A landscape with many valleys, sampled at points; each row gives a point and its height.
A ball rolls from a point to whichever of its 2 nearest points has the largest drop for the distance, and stops where none of them is lower. Distance is the straight distance between rows; heights are no part of it.
z_192: [-20   3  46 -15   7 -40   3  -1  29  18 -48   4 -23 -16  16 -27 -51  11
  16  17 -62  18 -13   5]  h=5.05
z_956: [-28 -16 -14 -41 -14 -89  55 -42  -8 -22 -61 -19   1   3 -31 -10 -35 -50
 -16 -16 -10 -11 -30  61]  h=7.58
z_518: [ -7   4   9 -18   3  23  -8  25   6   0 -16   9   4  -3  19  -7   3  26
  -5   3  -3   2  -7 -10]  h=2.59
z_894: [-12  24   8 -10  -4  17 -11 -15  -5  28   9  38   2 -77  23 -22  -6   2
  17  15 -53  27  33  36]  h=3.13
z_684: [ 25  32 -29   2   5  38 -17  -9 -32  -8  73  29   9 -26  25 -13  23  21
   3 -19  11 -25  49  27]  h=4.99
z_858: [ -3 -52   7  45  -1  31 -35  10  82  24  36  27 -76 -18  16  12   2  -9
  34  21 -10  44  14 -26]  h=4.48
z_167: [ -4  30  10 -11  42  46 -47  14  -3   1  84  30 -28 -63  58 -28 -31  33
  75  39 -34  54  75  23]  h=6.64
z_568: [ -2  64  16 -50   3  -3  14  15 -50 -26 -21  35 -20 -13  14 -48 -65  24
  18  14 -51 -12  -4  20]  h=5.73
z_97: [ 14 -39  12  25 -17 -44   4  12   6 -12 -27 -35 -16  74 -43  26  -2  -3
 -34 -24  50 -23 -23 -40]  h=6.50
z_6: [ -8  -6 -12  13   1   4   6 -28 -15   6  -8 -11  18 -49  -9  16  26 -18
 -35 -13  10  -5   6  54]  h=2.54
z_196: [-28 -35  27  34 -25 -46  -2 -23  33  33 -22  -1 -33 -18 -19   4 -16 -11
 -25 -14 -16   6 -10  30]  h=7.94
z_860: [-34 -22  22   1 -28 -73  32 -42  17  16 -56 -16  -8   1 -32  -2 -35 -22
 -29 -16 -25  -2 -36  57]  h=7.74
z_250: [-24 -19  -8   4   4  -2  25 -13  17  24 -28 -23  53  -1  -1  18  32  -3
   6  -3 -13  -9 -15 -34]  h=5.59
z_735: [ 33 -26 -28  30  22  39 -51   7  22  -9  57  -6  -4  45  16  14  23  13
 -31 -23  88  -3  13  -5]  h=7.98
z_416: [-13 -13  30   7  -7  17 -14  31  39  14  -8   5 -23  -9  19  -4  -1  28
  19  15 -16  21  -5 -19]  h=3.68
z_808: [ 44  67 -19 -30  10  -6  21   7 -62 -43 -14  -4  68  28 -26   3  22 -19
 -25 -13  52 -28 -14   7]  h=0.52
z_749: [-48 -48  27   2 -33 -59  36  -2  40  19 -61 -31  -6  27  -7  -1 -23   9
  14  16 -36   9 -26 -27]  h=4.32
z_404: [  1 -31 -14  11  19 -67  60 -32  -2 -23 -61 -81  51  51 -40  49   3 -46
 -30   5  42 -20 -42   5]  h=3.31
z_137: [-31  10   2 -23  -9 -24  55  11 -31  -9 -50   2  61  -3 -21  -7   1  -7
   8  -2   7 -16 -25   3]  h=6.85
z_821: [ 37  24 -11   0  12  11 -12   6   4  -7   1 -33  64  44 -18  19  60 -13
 -30 -14  76  -4 -29 -21]  h=3.60
z_802: [ -1 -10  71  19  10 -32 -23  23  42  20 -29  -8 -64  -2  13 -22 -52  22
  40  31 -53  34 -14 -23]  h=4.74
z_679: [ 29  28   3 -23 -19  -9   5  18 -50 -22  -1  15 -34  -3  -6 -32   9   3
 -12 -33 -20 -40 -10  10]  h=5.65
z_564: [-23   0  -6 -20 -16 -17  16 -19  -4  16 -44  -2  12 -47  -7   0   6 -22
 -24  -7 -22   0  -3  42]  h=1.19
z_640: [-16 -32 -35  12  15  63 -21  12  48  11  60  19   9 -23  30  17  38   1
  23  12  34  29  22  -2]  h=5.31
z_106: [-11  25  43  -2  11  11 -18  13  22  21  -3  23  -8 -72  26 -31 -29  18
  38  40 -52  51  19  18]  h=3.89
z_782: [ 38  48   9 -19  -1  30 -15  32 -59 -13  36  31 -36 -12  23 -31  11  21
   5 -17 -38 -24   6  -7]  h=6.05
z_206: [-26   8 -12 -48  -6 -64  69 -38 -42 -25 -54   1  30 -19 -34 -21 -31 -42
 -10  -6  -4 -25 -30  61]  h=7.44
z_738: [ 37  10  -2   6  25 -12  25   1 -18 -27 -26 -54  66  37 -34  38  34 -23
 -38   6  78 -14 -45  24]  h=5.71
z_90: [ -3   6  -8 -49   6 -61  52  -1 -25 -27 -38   4  -6  38 -15 -30 -37 -13
  -1 -20 -11 -46 -28 -10]  h=5.47
z_7: [  -2   82   -2  -23  -17   48   -9   13 -108  -28   21   51   19  -18
    7  -23  -30   20   16   11  -35   13   50   -6]  h=1.49
z_465: [ -1  12 -14 -30   5  15   6   8 -12 -24 -33  -1  21  18   2  -4 -13  19
 -36  -4  29 -18 -11  12]  h=4.12
z_861: [  6  56  11  -8  30  35 -37  15 -42   1  63  34 -22 -58  49 -30 -28  25
  67  35 -65  37  56   3]  h=6.66
z_601: [-18   2 -36   7  19  48  -9  -7   7  13  32   6  46 -34  19  24  39   3
  -5   0  21  14  34  11]  h=4.29
z_148: [-45 -63  36  57 -23  -5   6 -33  72  45 -15 -25 -25  15 -13  23 -24  20
  28  30 -33  19 -13 -29]  h=6.56
z_751: [-17 -71   9  51 -26  25 -34   0  74  22  18   1 -55  15 -15  43   2 -12
  10  10  16  35   5 -50]  h=4.84
z_154: [-32 -60   3  25 -20 -48  36 -23  31  11 -47 -49   8  22 -28  31  -1 -18
 -19  -5  -2  -2 -25 -11]  h=3.18
z_762: [ -5  41 -13 -43   3  15  12   4 -53 -31 -23  25  24   8   3 -22 -33  25
 -27   0  12 -28   0  23]  h=5.01
z_955: [ -8  -4  -7 -14   4 -32  44  -2 -13   4 -33 -14  60   9  -9   5  38 -18
   1 -15   1 -26 -18 -25]  h=6.26
z_237: [ 28  50   8 -25  12  38 -32  26 -50  -7  50  17 -50 -40  40 -39 -18  17
  29  17 -68   4  34   2]  h=6.37
z_747: [  8  -3 -14 -22   7 -71  54 -11 -27 -30 -41 -15   6  52 -31  -6 -33 -26
 -19 -17  32 -50 -33  12]  h=5.81
z_488: [ 47  39 -29 -15   5 -21  34 -36 -56 -33 -20 -14  10  -1 -18  -7   3 -21
 -31 -13  20 -56   3  52]  h=3.40
z_275: [ -5 -47  19  44 -20 -22 -16 -13  22  23 -12   0 -45   4 -29  25  -6  -3
 -41 -19  12  -5  -5  18]  h=8.13
z_238: [  7  15 -18 -13  40  51 -48  26   4 -12 107  32 -40 -32  63 -25 -14  27
  66  24 -12  25  70  20]  h=6.17
z_694: [ 50  47 -49 -13  18  36 -19  -3 -38 -18  62   8   5   6  20 -18  25  19
 -23 -26  21 -38  31  12]  h=4.31
z_742: [-10 -48  -7  33   6 -41  30 -34  13   6 -40 -76  33  31 -40  59  16 -30
 -33  -4  27 -19 -20   0]  h=1.54
z_354: [-42   9 -18   1  18  37   9  -9  -4  28   5  14  66 -39  19  10  17  10
  14  18 -14  19  27   0]  h=3.14
z_755: [ 21 -13  -1  12  34  49 -46  45  30   3  73  29 -69 -11  47  -9   9   3
  46  10 -14  23  13 -34]  h=4.54
z_375: [-45 -10  32  -4  -7 -22  12 -15  41  42 -47  -6  18 -44  21 -21 -26   1
  36  29 -70  36 -16  12]  h=5.46
z_233: [  0 -29 -14  50  22   8  15 -22  30   9  -5 -58  54  20 -23  58  44 -21
 -20  -1  49  -8 -19  -8]  h=3.61
z_116: [-30 -88  -3  66 -45  -8  -7 -36  40  23 -13 -49 -21  45 -56  70   5 -13
 -19   9  20  17  -2 -44]  h=6.01
z_419: [-12 -23 -20  35  13  21  17 -16  42  24   8 -25  58   5  -8  34  50   0
   6   2  18 -11 -11 -20]  h=4.77
z_17: [ 23 -52   4  46 -23 -15 -24   8  21  10  -1 -33 -15  68 -31  42  32  -9
 -27 -22  53 -11 -20 -53]  h=5.98
z_172: [ 36  -6 -19   8   0  14 -23  -9 -10  -9   4 -12 -15 -10  -1  13  39 -10
 -43 -22  45 -16  10  37]  h=4.15
z_745: [ 26  -8  -8  -5   9 -53  25   1 -14 -26 -33 -29  11  62 -21  12  -2 -14
 -32 -20  42 -39 -35 -11]  h=6.28
z_435: [ 33  17   2 -17   7  41 -49  46 -10 -14  40  14  -9  33  24 -11  40  18
 -13 -24  28  -3 -14 -37]  h=6.87
z_510: [-35  21   7 -50 -16 -50  62  -7 -38 -17 -51  32  33 -24 -35 -35 -32 -27
  15  -2 -16  -8 -33  42]  h=7.28
z_152: [ 41  13  -3 -23  -9   3 -29  40 -22 -22   9  -7 -16  48   5 -15  44  -2
 -26 -43  22 -21 -18 -35]  h=6.12
z_777: [-21  50 -19 -33   7  23  10 -14 -48   9 -11  32  56 -38  17  -1 -12  -1
  10  15 -32  16  42 -10]  h=1.59
z_914: [  5  11  59  22  33   7 -45  25  45  17   9   4 -61 -47  28 -32 -32  24
  50  40 -42  46   0   3]  h=4.45
z_120: [  1 -59  -2  60 -28  11 -13  -5  56  20  14 -22 -16  44 -32  48  32  -7
  -9  -7  43   6 -11 -57]  h=5.43
z_138: [ -8  40  36 -50  17 -29  13  18 -22 -12 -38  23 -23  -8  16 -50 -67  12
  27  21 -66   6 -18   2]  h=5.44
z_816: [-10 -59  -9  61  -5  -3 -28 -36  44  33  25  -1 -41   0 -10  49   2 -12
 -35 -12  31   7  16  18]  h=8.37
z_712: [ 27 -16  -3  26   6  38 -39  28  29  -1  49   1  -2  51  12   5  36  21
 -19 -19  61   1 -14 -38]  h=7.53
z_325: [ -1  65  -7 -47  -6  20  20 -12 -66 -37 -11  41  -2  -6  -6 -46 -63  23
  -7   2 -20 -31   4  40]  h=5.51
z_383: [ 52  65 -41 -37  -6  31 -12  -6 -64 -32  25   1  12  12  -3 -15  28   4
 -31 -14  15 -33  23   8]  h=3.39
z_724: [-38 -76  29  63 -54 -30  -5 -25  50  47 -18 -38 -37  38 -51  49 -21   4
  -4  15  -6  22  -5 -49]  h=6.32
z_185: [ 48  65 -36 -35  -1   2  20 -20 -77 -34   3   5  50  -1 -17  -1  17 -17
 -28 -13  22 -43  12  16]  h=2.30
z_241: [ -4  67  -4 -35 -21  13  13   2 -83  -8 -11  47  33 -41   6 -24 -15   0
  21   3 -51   7  36  -6]  h=0.34
z_744: [ 45   4  -8 -10 -19   1 -13   3 -25 -14   3   0 -37  -2  -2  -4  31  -4
 -36 -36   7 -24   1  17]  h=5.10
z_565: [  7 -26  16  27  13  27 -31  27  51  18  34  21 -55 -11  27   3  -1  17
  37   8 -14  22   9 -38]  h=4.24
z_31: [  0 -40 -30  19  12  79 -41  40  75  -6  87  19 -13  21  34   8  36  11
  44  20  48  49  11 -41]  h=5.39
z_645: [ 19 -25 -26   9  21  69 -47  55  47 -19 104  44 -52  12  42  -1  26  -5
  49  10  29  36  13 -41]  h=4.91
z_718: [-20  29   7 -22 -23 -19  10 -26 -11  20 -30  21  13 -59   0 -31 -13 -11
   0   3 -58   7   3  48]  h=2.26
z_115: [  5  16 -16   3  20  38 -26   8   1  11  67  37 -17 -36  43 -13   4  24
  20   0 -12   5  52  16]  h=5.55
z_615: [ 29  52 -10 -23  -1  23 -15  23 -26 -21  15  -4  72  33 -10   2  53  -6
 -20 -25  58  -5 -18 -18]  h=3.62
z_139: [-42 -43  46  51  -5 -10  -7 -22  87  50  -9 -12 -24 -23   3   5 -27  14
  40  40 -50  48  -2  -3]  h=6.71
z_728: [-31 -33  17 -32 -15 -70  53   3   8 -14 -65 -17  -5  37 -12 -11 -38  -7
   2  -1 -18 -11 -30 -17]  h=5.00

Two balls start at each pair of points below. Name the first point that both come to, or write never.
z_956 and z_90 -> z_742
z_237 and z_684 -> never
z_747 and z_860 -> z_742

For each start below, name the point where the ball stops.
z_275 -> z_742
z_745 -> z_742
z_712 -> z_564
z_914 -> z_564

Call two points neighbours if one is among the 2 nearest of the other. Go from one point of each pair to the other, from neighbour to neighbour, staying as low as possible. Name the highest point that can't be avoided.
z_518 and z_742 -> z_97
z_564 and z_120 -> z_568
z_742 and z_808 -> z_745
z_241 and z_518 -> z_31
z_808 and z_821 -> z_615
